Each row is a point on a tangle of strands that fork and nearly touch. The rows are in no order.
In the rows, 128 means zero.
Two points are linked if the straight distance between their rows is under 87.6. Some points are linked to none.
z_675: [127 159 175 139 153 147 143 155 119 141 167  89  86 128 158 108 151  98
  84 132 160]
z_228: [ 92 108  98 133  92 135 170 103 145 163 138 111 129  83 142 118 140 142
 166 130 127]
z_447: [157 169  81 113 111 129 135 105 158 147 137 140 173 176  92 145 106 124
  90 135 130]
z_624: [151 183 143 143 138 115 129 138 141 140 109 141 123 170 108 135 132  88
  80 153 141]
z_444: [144 184 102 119 128 146 115 123 127 138 173 151 106 130 125 130 137 103
 101 103 174]
z_988: [ 95  80  84 149  98 163 161 116 151 167 164  75 119 109 118 116 109 151
 108  62 128]
z_621: [155 186  81  93  94  90 171 155  63  97 115 157 106 120 143 144 165 174
 133  99  95]
z_815: [153 124 183 142 166  88  39 166 112  99 100 105 108 191 138 149 138  84
 108 138 175]
z_765: [141 124 143 107 111  98 204 165 125 145 138 173  90  99 160 133 195 157
 164 180 122]
z_712: [140 135 150 113 141 162 124 116 146 106 196 127  80  57 157 110 145 137
 135  83 198]
z_342: [107 102 106 127 119 150 106  77 162 121  97 135 148 108  62 152  95 139
 138  90 146]
z_34: [100  67 125 162 101 137 119 120 137 159 110  93 139 137  86 123  88 137
 123  78 106]
z_154: [126 118 146  94 163 112 116 135 104  93  91 146 145  90 153 104  85 127
 185 164  48]
z_986: [161 184  53 102 106 120 125 108 122 137 135 154 166 161 104 153 118 138
 104 125 107]
z_885: [154 174  64  96 114 141 100 116 111 132 160 135 133 128 109 138 118 142
 101  65 139]
z_313: [121 144  88 134 118 139 162 119 152 147 142 139 105 102 127 135 145 131
 125 143 165]
z_220: [112 147 128 141 134 131 130  86 163 100  82 173 139 117  82 163 122 114
 152 162 133]
z_921: [122 136 149 118 146 121 164 120 151  94 135 178 111  85 153 143 148 104
 183 209 126]
z_312: [149 193 101 140 134 112 177 149 118 112 114 183  99 150 148 152 173  93
 125 209 131]
z_676: [133 122 164 115 158 168 108 113 139  83 192 118 109  55 153 102 122 135
 150  94 152]
z_674: [141 106 199 138 179 124  78 175  72 117 112  93  94 174 172 128 149 117
  89 108 122]
z_40: [157 162 146 106 128 104  64 150 112 158 158 126 161 195 117 148 109  94
  71  95 140]
z_210: [134  82 198 141 188 132  62 148 107  76  94 131 133 148 154 121 116 148
 160 141 115]
z_173: [139 110 153 106 172 149 103 144 108  81 176 116 120  47 150  83 118 160
 157  91 106]
z_994: [101  77 158  90 148 136 100 118 127 118 117 115 151  95 148  54  73 109
 183 110  76]
z_378: [152 189  86 141 137 107 156 139 135 154 132 190 122 168 139 152 151  90
 102 198 136]
z_433: [120 155 151 135 145 138 148  99 152  81 108 168 123  95 120 145 127  99
 160 187 118]
z_399: [121  72 148 159 112 136  72 104 178 141 127 102 141 155  85 143  87 123
 130  87 176]
z_409: [119  70 110 163  95 122 134 130 153 162 121  84 154 172  77 120  92 135
  94  96 120]
z_952: [104 117 186 149 157 165 125 112 164 144 178 125 114  86 159 105 143  96
 139 160 167]
z_611: [103 103  68 127  84 132 179 121 157 169 143  96 127  79 135 135 136 171
 141 100 140]
z_547: [101  99 141  80 134 132 135 131 119 107 146  97 146  59 158  58  90 127
 183 120  82]
z_857: [163 219  82 111 107 101 141 149  95 137 183 193 119 153 130 161 141 131
 126 117 121]
z_527: [125 125 152 147 140 136 160 131 103 117 122  98 121  96 151 109 139 131
 127 150  99]
z_414: [106 103 130 139 119 155 158 110 139 126 157 101 118  75 148 109 141 137
 140 113 142]
z_902: [128 139 160 151 136 122 153 158 165 193 140 103 129 158 137 125 140  84
  69 173 157]
z_244: [165 168 129 126 126  93 126 145 119 158  99 120 159 203 111 144 115  98
  71 146 116]
z_240: [158 124 144 107 191 141 115 153  71  70 136 123 111  88 158 100 131 163
 123 121  81]
z_888: [125  94 148 101 198 151  96 163  82  78 147 128 128  66 165  89 112 179
 144 101  91]
z_207: [ 68  54 123 139  88 133 134 107  99 144  85  99 144 136 108 112 103 157
 157 105  59]
z_626: [126 147 183 157 168 133 154 129 151 118 126 156 107 129 142 142 151  72
 133 214 138]
z_602: [ 75  75 128 150 100 160 137 101 158 165 149  81 123 105 109 111  97 131
 133  68 122]
z_235: [135 132  86 104  90 141 141 121 171 150 174 142  98  77 145 147 141 171
 142  78 197]
z_502: [111 124 155 128 131 111 159 103 121  99  69 136 153 112 134 121 114 112
 177 191  47]
z_185: [105  68  95 140 106 127  81 118 136 123  76 131 166 177  80 153  94 168
 118  87 133]
z_276: [137 102 169 129 160 120 123 130  97  99  67 131 142 113 137 124 118 133
 166 174  48]
z_413: [ 79 106  98 108  88 130 180  99 138 143 108 101 149  79 135 126 121 148
 182 145  91]
z_67: [133 144  77 127 114 140 147 101 173 151 138 141 153 132 107 143 118 136
 101 134 154]
z_75: [ 98  52 185 128 130 143 107 108 113 112 126  97 144 130 137  69  95 113
 178 110  95]
z_689: [106  60 158 183 121 104  71 141 115 121  99  89 146 177 107 125 115 128
 156 116 145]
z_623: [143 118  73 119 122 121 116 111 136 140  81 146 169 186  68 152 106 148
 105 108 100]
z_775: [114 143 109 154 113 131 141  94 158 134  89 150 153 124  79 155 112 116
 122 150 118]
z_359: [153 199  82 131 123 111 163 152 109 158 140 152 123 167 135 132 153 109
  93 168 119]
z_256: [120 133 175 137 161 133 153 118 150 117 152 165  98  95 168 117 149  89
 172 224 131]
z_729: [141  82  83 148 107 100  86 128 137 130  73 129 178 208  80 145 103 160
 112 120 127]
z_564: [145 127 177 162 146  82  60 147 140 115  91 114 123 176 113 150 129  88
 127 154 169]
z_559: [130 107 179 120 192 160  61 145  87  68 103 155 133 161 165 135 127 166
 125 117 138]
z_710: [143  90 127 126 113  92  70 142 146 142 132  87 161 196 100 135  99 125
  85  99 167]
z_879: [153 198  76 106  95 109 151 135 121 117 152 194 107 134 135 153 162 131
 137 120 139]
z_649: [115 120 142 161 116 110 151 107 127 125  51 122 154 133 114 147 128 130
 154 173  73]
z_347: [140 206  78 106 122 118 133 105 124 105 130 197 122 138  98 165 136 110
 136 138 140]
z_223: [137 168  98 116 122 137 129 131 151 167 191 149 119 143 140 124 142 111
  86 137 184]
z_588: [137 168 133 119 153 156 102  95 135 110 141 132 103 125 123 132 132 114
 105 104 163]
z_692: [129 125 130  82 161 114 130 132 100  72 105 137 136  72 136 122 115 156
 169 151  71]
z_985: [163 156 153 117 100  67 113 164 134 156 142 111 175 212 135 147 123  77
  58 140 122]
z_436: [156 171 150 100 114  91 103 134 132 161 177 130 175 194 129 163 107  82
  68 133 133]
z_25: [ 71  94 104 131  89 130 174 109 115 148  85  97 146 110 111 121 119 141
 151 126  62]
z_769: [145 125 197 136 186 114  67 160  89  97  93 119 101 188 161 141 139 103
 111 133 147]
z_912: [138 124 139  68 107 115 204 166 128 142 130 181  97  91 141 148 176 191
 175 145 136]
z_429: [131 147 123 132 140 127 136 151 158 190 179 127 119 156 145 121 152  95
  62 161 187]
z_160: [131 117  91 110 119 165 122 116 111 127 159  95 102  90 124 115 133 160
  98  47 151]
z_999: [144 166  44  92  85  98 165 141 103 118 101 145 125 113 110 153 158 173
 131 107 103]
z_522: [ 97 115 141 120 116 137 147 101 157 134 164 140 130  66 148 115 143 115
 182 176 148]
z_61: [119  93 123 137 127 164 114 144 104 154 143  65 107 136 119 107 122 146
  66  48 137]
z_98: [135 138 174 140 157 133 155 145 136 104 141 127 122  93 180  78 118 100
 162 197  78]
z_469: [151 183  93 136 124 123 157 135 102 130 119 131 113 136 128 123 156 133
  91 126 120]
z_509: [151 163 142 113 127 148 137 145 123 100 198 146  71  97 157 118 163 138
 136  77 192]
z_525: [173 218  86 127 112 104 129 167  57 141 181 153 117 156 132 155 153 125
 115 107 107]
z_524: [145 202 112 127 143 129 130 118 135 104 136 187 106 154 118 152 146  77
 123 156 156]
z_576: [153 141  78 110 102 153 138 127 157 157 198 127  95 102 145 124 138 163
 112  57 195]
z_459: [ 78  59 129 122 117 130 113 101 110 115  63 123 156 125  92 142 109 162
 161 112  82]
z_165: [136  89 122 142 101 111 139 158 154 174 139  63 150 190 107 124 103 122
  55  95 137]
z_167: [149 119 194 135 175 144 106 146 119  95 120 133 133 102 164  80  92  97
 161 170  73]
z_432: [153 129 122 115 126 114  79 133 125 153 133 116 169 199  97 138 102 116
  79  91 133]
z_651: [139 143  90 123 117 157 124 132 131 146 189  86 105 119 135 115 125 138
  80  55 176]
z_659: [126  81 154 160 125 119  56 138 142 139 124  88 132 170  97 131 104 124
 124  90 173]
z_800: [112 115  38 117  76 129 184 128 144 155 116  91 140  96 107 136 132 182
 121  99 105]
z_113: [125 122 161 128 155 121 165 147 134 137 163 143 118  87 190  82 146  95
 180 217 104]
z_881: [152 168  75 107 108 147 128 130 138 175 199 104 129 141 133 122 116 129
  70  71 156]
z_970: [139 149 118 123 131 132 156 136  96 105 124 117 107 100 140 124 154 148
 111 127 118]
z_131: [155 211 113 132 144 117 156 148  91  99 145 196  96 161 145 157 160  74
 128 176 145]
z_567: [146 133 118 100  96 136 151 136 155 152 167 169  85  92 151 136 174 159
 151 109 198]
z_875: [ 72  32 151 167 108 103  82 145  95 119 111  97 140 183 126 103 116 146
 175 127 112]
z_166: [102  91 137 114 124 144 135 110 115 119 139  87 136  75 141 101 116 145
 160 109  92]
z_776: [159  97 211 140 187 131  71 153 109  85 113 141 137 124 159 104 100 112
 161 156  91]
z_798: [146 151  53  93 120 123  94  98 108 131  96 167 176 165  87 156 121 161
 102  96 103]
z_262: [126 135  55 120  83 108 188 143 106 129  91 106 125 101 120 143 153 181
 120 116  98]
z_463: [ 93 105 178 162 117 141 133  94 160 147 106 119 149 126 131 114 107  89
 160 155 132]
z_763: [114  97  84 130 104 153 150 128 115 143 143  72 107  88 127 114 125 175
  99  45 116]
z_251: [104 117 144 132 131 160 126  91 171 147 174 141 106  72 136 120 145 127
 153 150 186]
z_245: [118 124 162 181 119 114 151 153 145 173 105  88 135 162 134 124 127  93
  91 154 135]
z_552: [124 120 156 124 178 157  70 129  82  98 103 133 114 163 140 127 147 146
 104  99 130]
z_311: [125 112 183 176 120 117 116 140 139 142  97  95 141 163 110 122 114  97
 118 144 138]
z_655: [149 126 162 158 123  85  85 154 154 139  94  97 139 183 105 144 119  87
  89 136 159]
z_177: [146 115 154 125 165 137 141 141  94  92 130 107 117  86 161  94 133 140
 133 134  73]
z_238: [ 99 136 110 146 103 124 170  94 149 144  82 135 157 102 111 148 130 122
 154 183 100]
z_232: [ 89  64 109 148 121 121 101 133 108 123  59 132 157 164  97 147 111 184
 135 103 104]
z_992: [145 161 109 126 126  99 200 164 116 117 120 175  92 125 157 144 186 135
 147 180 125]
z_181: [103  81 188 158 112 138 109 103 140 132 120  98 149 133 130  95 105  99
 171 120 133]
z_145: [ 80 109 157 134 119 142 142  74 166 160 123 136 142 101 145  99 132  99
 180 181 135]
z_178: [146 152 150 126 159 144  92 113 103  99 113 136 109 140 114 132 137 130
 107 109 136]
z_442: [140 144 117 113 105 122 167 134 145 127 145 175  93 102 147 133 173 152
 148 145 169]
z_734: [124 105 125 141 115 148  89  91 175 139 112 135 149 148  76 148  95 132
 118  87 168]
z_164: [ 97  96 111 122 129 142 116  92 127 116  80 122 139 101  85 151 119 156
 147 108 110]
z_890: [135 177 170 150 159 127 143 140 145 119 106 158 105 166 125 156 135  74
 110 190 145]
z_784: [124 130 114  86 141 121 144 112 107  69 116 124 122  65 114 140 138 170
 167 120 110]

A fork is a point with three links, a tip a point with one. Leave the first point through the second and follow the links. Name the first fork or tip that comes.
z_994; z_75 | z_952
z_624; z_244 | z_659
z_444; z_588 | z_256
z_256; z_113 | z_674

A fork is a point with three links. Follow the links from the first point to the second and name the forks in between, in order.
z_626; z_413 | z_659, z_459
z_447; z_433 | z_459, z_659, z_256
z_98; z_649 | z_256
z_798; z_463 | z_459, z_228
z_160; z_547 | z_651, z_459, z_228
z_256; z_800 | z_659, z_459, z_228
z_463; z_986 | z_228, z_459
z_502; z_342 | z_256, z_659
z_469; z_879 | z_312
